Points on a hilly landscape, in no order, each with its height.
A ball rolls from a point to whichever of its 2 nearest points has the largest drop for the distance, and stops where none of them is lower. Distance is the straight distance between rows; heights are no part of it.
zonar: [143 116 146  97 103 134  82 171 102 134  95  61 123 142 172 172  81 101
 144 131 149  95]  h=153
git: [ 67  80  83 178 114 146 126 127 166 125 203  89 103 125 123 128 103 159
 155 157 166 155]  h=564
Vupeb: [128 132  97 119 132 147 182 169  91 111 187 152 112 184 125 151  76 125
 140 119 103 120]  h=559
Maz: [116  88 187 105 108 129 131  94 158 149  92  92 157  75 154 116 123 132
 132 108 164 113]  h=208
mivi: [ 82 163  93 131  96 122 116  82 113 165 172  86  97 115 135 142 168 118
 142 175 148 185]  h=658
fuvad: [174 132 163 145  58 171 140 106 135 119 123 128 177 118 120 131 105 144
 171 143 163 103]  h=159
gifar: [153 126 173 152  71 132  97  80 108 139 169 139 105 121  86 188 149 118
 108 151 112 177]  h=129
faf: [149 139 142 165  65 130 100  73 126 128 134 110 131 111 108 162 154 159
 132 159 130 176]  h=100
Pem: [149 107 141 177 122 122 100 128  93 123  92 104 121  93  79 104 125 132
 123 142 164 129]  h=371
rukod: [133 143 101 137 115 151 145  81 189 118 106 153 178 129 135  80 150 181
 166 149 152 116]  h=110
Fif: [158 161 200 132 138  76  99 131 110 155  84  92 127 140 130 161 130 140
  68  86 114  99]  h=244
Lole: [ 95 126 121 104 109 122  91 150  93 143 187 135  69 159 118 211 132  58
 136 147 112 156]  h=372
nufi: [102  89  78 195 154 143 145 149 201 117 194 104 109 143 114 100  99 179
 174 139 148 136]  h=555
nugu: [104 103 114 100 154 109  99 168 110 127 110 119 114 136 160 161 117  91
 124 124 110 123]  h=346
fas: [141 108 136 133 129 152 199 158 167  95 189 160 140 134 121 121  73 123
 145 110 127 131]  h=476
luv: [ 71 133 173  99 164  79 108 173 107 170  81 112 131 114 137 118 149  65
  97  82 119 105]  h=130
taki: [203 162 148 138 143 119 133 132 105 105  71 163 155 136 111 111 131 137
 152 118 125  70]  h=439
tusi: [160 170  84 127 107 156 187 110 140 110 138 180 156 167 132 108 141 158
 177 146 113 117]  h=655
Voko: [ 83  52 137 154 159 109  91 167 135 121 104 116 113  77 106  76 113 107
 107 125 167 116]  h=415
rasek: [173 134 113 107  99 145 164 121 160  87 135 200 144 201 127 119 108 146
 169 123  76 110]  h=636
Ninit: [130 163 110  65 150 156 130 139 118 140 133 151 126 202 138 169 105 118
  98  99  95 134]  h=403
vena: [114 113 120 167 184 129 170 181 171  98 164 116 129  99 121  87  79 121
 162 119 182 106]  h=532
tanu: [ 56 104 156  92 139 101 107 201 126 157 104  99 142 135 162 141 131  56
 126  92 121  89]  h=171
Depal: [157 111 144 106 154 150 171 145 172  88 140 170 162 138 130 109  95 131
 150 104 110 104]  h=450
para: [ 62 147  63 116 114 146 133 119 116 155 193 127  91 126 155 136 153 109
 138 176 131 178]  h=652
Vibok: [145  69  78 179 118 138 142 152 170  66 168 179 101 155 110 103 116 155
 151 129 101 129]  h=605
Vili: [153 178 194 154 117  93  95 136  88 154 120  94 122 136 100 174 119 110
  66 115 129 135]  h=292
manu: [101 170 191  98 116  59  60 126 142 172 114  76 101 161 153 192 159  91
  89 110 110 143]  h=293
Tufaz: [167  53 164 140 119 151  97 159 132  93 108 111 130  83 131 123 102 114
 123 118 141  86]  h=279
nomi: [102 128 151 118 154  52  99  77 152 161  81  98  89 108 166 128 198 133
  73 119  82 137]  h=183
mapi: [115 134 179 106 185  84 130 131 109 171  75 128 130 102 133 114 138 107
  76  75 128  81]  h=170
tifo: [136  97  76 151 161 141 144 151 166  90 148 161 124 136 130  88 120 153
 137 135 123 132]  h=622
rolab: [102  93 171 101 135  78  89 103 138 159  86 102 104 106 165 169 172 112
  88 106  93 114]  h=163
ziv: [110 142 150 102 126 102  66 150 107 155 108  94 118 154 146 196 134  84
 106 110 115 135]  h=318
tema: [114 230  85 125 141 125 132 122  90 169 126 108 103 125 146 108 172 122
  94 149 114 167]  h=685
bosu: [137 160 148 132 104 133 146 144  67 156 129 100 138 124 117 157  91 106
 135 121 158 127]  h=379
fiku: [136  54 113 133 108 152 101 101 179  84 116 135 131 123 144 139 144 164
 147 147 114 149]  h=353
Zikev: [149 131 132 184  98 152 159 122 131 110 155 156 150 119  81  92 111 145
 179 139 189  87]  h=162
digig: [130  66 142 181 126 132  89 152 118 100 103 106 110  87  77  74 108 135
 131 135 182  98]  h=395
Zit: [ 93 130 164 142 147  60  74 134 112 154 121 115  86  91 105 129 181  76
  69 117 111 170]  h=223
tig: [100 119  75 132 134 145 162 141 137 111 184 147 117 131 143 125 116 134
 133 138 115 163]  h=635
dimim: [126 179 131  95 132 130 149 120 105 168 128 115 164 133 142 143 117 119
 119 115 141 138]  h=355
lezuv: [118 115  99 114  92 126 108 151 102 128 126  67 124 135 171 176  89 121
 163 157 142 141]  h=193
ranad: [104 164  73 140  96 152 139  74 115 153 148 102 127 134 131 111 155 168
 149 165 148 171]  h=663
bipop: [144 159 128 115 119 135 159 139 101 129 113  88 153 132 142 125  86 126
 185 143 177 106]  h=405
niki: [157 168 121 142 174 144 175 139 127  87 131 207 144 125  88  68 125 127
 148 130 139  94]  h=497
Lofo: [114 180  93 102 102 161 153  80 128 160 167 123 147 142 136 163 146 132
 133 152 124 173]  h=670
zalo: [178 131 150 155 143 136 142 143 133  74 110 184 153 108  87  91 116 123
 165 124 146  68]  h=471
pite: [115 185  91 136  99 131 162  97  80 159 125  81 138 122 127 102 120 141
 158 152 179 153]  h=669
Gol: [102  80 146 130 163  71 104 159 105 136  68 109 110  78 119  72 134 103
 104 107 149 107]  h=392
tedib: [112 111 161 132 151 103 106 119 115 146 127 156 126  92  98 139 158 100
  66 113 112 157]  h=192
mobub: [122 114 128 116 110 147 186 170 147 124 186 106 142 138 148 163  61 116
 156 121 146 134]  h=503
Foza: [148 179 128 102 158 117 116 116 109 141 131 163 108 169 119 160 164 139
  60 106  57 157]  h=702
Talid: [131  80 175 101 169 104 122  98 138 143  93 141 120 116 148 162 157 126
  69  86  75 104]  h=188
niru: [134 177  97  95 114 166 166  99 123 145 155 172 125 163 131 138 138 136
 101 136  79 174]  h=678
vafig: [115 135 137 134 106 133 122  90 109 155 180 149 112 110  91 161 157 106
  95 143 124 192]  h=157
memi: [133 122 190 112 142  65 108 123 116 161  67  81 125  88 137 119 134 127
  99  93 128  93]  h=203
Bub: [144 126 151 125  95 129 115  69 154 144 116 126 166 109 123 149 162 155
 120 133 120 161]  h=80
nos: [175 157 118 135 145 131 149 151  74 106 103 141 138 154 113 129 110 129
 158 137 132  88]  h=457
rufu: [145 153  89  89 154 142 127 116 120 124 123 184 120 164 143 126 159 136
  86 127  53 160]  h=690
nimo: [122  60  65 169 107 134 124 142 143  69 187 150  70 152 129 140 120 154
 143 153  85 159]  h=584
nege: [117 165  55 128 141 159 174 134 133 113 141 110 135 147 160  97 120 161
 177 159 154 134]  h=715
Pudeg: [ 73 176 147 123 153  58  80 125 137 165 113 104  85 107 142 103 215  82
  76 130  92 169]  h=248
negi: [ 96  93 122 100 175  85 107 155 120 125  65 114 121 107 161 112 134 105
 119 117 121  98]  h=369
Sige: [132  84 171  86 119 122  85 160 128 147  80  78 127 122 172 162 100 116
 124  96 129  81]  h=194
Som: [100 140 120  97 109 116  72 177  94 139 135  97  92 181 141 214 111  78
 133 129 128 130]  h=344
gipi: [148 191 107 135 137 156 174 102 119 142 130 158 164 134 117  91 150 150
 134 133 134 129]  h=666
Tuv: [154 103 143 183  56 161 116 106 129 120 140 113 143 105  87 117 120 155
 164 149 178 117]  h=126
Foru: [145 155 120 112 181 140 164 111 156 100  94 139 159 110 145  70 125 147
 168 128 155  91]  h=144
Sepag: [165 157 129 137 134 106  98  91 120 128 132 151 116 130 114 150 180 140
  75 135  74 169]  h=713
ture: [117 131 139  99  97 160 163 145 110 137 184 142 138 165 125 178  72 105
 129 123 121 132]  h=528
nem: [ 86 112  67 179 182 125 148 172 169 111 154  87 104 118 136  74  99 150
 163 141 180 125]  h=545
rozo: [134 191 182  97 120 123 123 104 124 177 124 112 162 141 124 172 124 127
  86 102 127 143]  h=336
dazi: [136 190  70 135 142 115 128 150  62 147  96 103 108 133 131  96 143 131
 125 145 138 140]  h=697
tipal: [163 101 116 134  95 146 131 117 140  96 117 172 140 145 118 137 143 146
 138 139 100 141]  h=373
Sib: [156 117 191 110  80 158 127 105 142 142 109  88 172  94 137 130  99 132
 147 126 165 119]  h=189
dege: [ 94 139 122 161 124 138 151 119  81 150 180 146 122 101  82 130 145 115
 107 136 158 154]  h=185
fumab: [132  93 166  97 139 137 127 103 146 139 128 178 141 113 122 149 148 127
  84 100  91 140]  h=214
difep: [112 115 117 116 127 150 120  76 178 136 107 129 166 102 142 104 145 167
 137 140 145 148]  h=96
fiz: [ 97 192 139 103 133  56  74 126 128 171 110  84 106 145 155 160 180  85
  99 138  92 166]  h=272
laz: [149  62 162 110 143 138 106 177 139  98 106  95 133 111 177 137  81 117
 144 111 124  68]  h=237
nubep: [ 79  59  65 168 130 149 110 127 179  91 185 119  82 137 120 137 126 160
 148 168 119 167]  h=571
fefud: [135 131 121 161 118 151 171 129  92 111 166 165 137 129  86 118 118 140
 134 134 143 123]  h=202
guv: [129 144  62 147 148 133 140 138  97 109 110 109 123 135 131  85 129 153
 159 157 153 119]  h=708
Liva: [154 118  94 118 125 140 181 157 134  84 159 180 111 204 128 111  80 122
 141 112  65 134]  h=600
ralu: [101  68 160 103 113  98 114  83 170 149  72  79 126  75 136  78 134 156
 131 119 171 114]  h=222
Vis: [126 200  92 108 170 161 157 119 107 160 119 150 138 120 144  83 158 139
  92 137 125 152]  h=675
rideb: [185  62 172 146  80 160  90 115 152  89 100 131 153  95 126 114 133 150
 144 123 137  79]  h=316
pulur: [145  39 162 136 102 145 101  85 186 106 106 154 152 100 137 121 151 166
 139 124 115 105]  h=339
vuf: [118 149 110 150 202 137 183 159 142  93 146 159 132 111 100  61 105 126
 148 117 170  96]  h=517
vivam: [119 120 101  73 155 126  95 167 111 124 120 151 100 182 150 180 116 102
  95 104  91 137]  h=374
viv: [173 100 156 100 141 140 150 109 162  96 102 195 163 144 127 119 126 145
 138 101  89  76]  h=427
Rinab: [ 63 142  78 120 104 165 175 124 107 136 232 144  97 140 141 137 135 127
 136 140 115 164]  h=645
vuz: [184 128 128 139 119 141 132 156 122  85 103 110 150 131 138 125  92 136
 184 145 152  82]  h=428
kevuv: [198 119 146 127 105 131 119 107 146 109  91 187 160 161 116 141 144 154
 131 111  89 105]  h=400
feme: [124 166  95 148 166 155 159 106 179 113 114 156 163 121 106  44 131 167
 169 140 173  98]  h=127
rur: [146 134 180 175 112 105 109 131  76 145 117 110 119  92  75 129 125 105
  84 126 143 144]  h=340

For each start below, name the point where the ball stops.
vuz -> luv
pite -> luv
digig -> luv
Lole -> tedib
gipi -> zonar
mivi -> taki
fas -> zonar
Som -> tedib
nubep -> taki

Call two points neighbours if one is among the 2 nearest of the other. Go from one point of each pair to the other, from neighbour to neighbour, staying as low as possible. Name the highest point that can't be avoided.
Tuv and Bub -> fefud
taki and nugu -> nos
rolab and tedib -> fumab
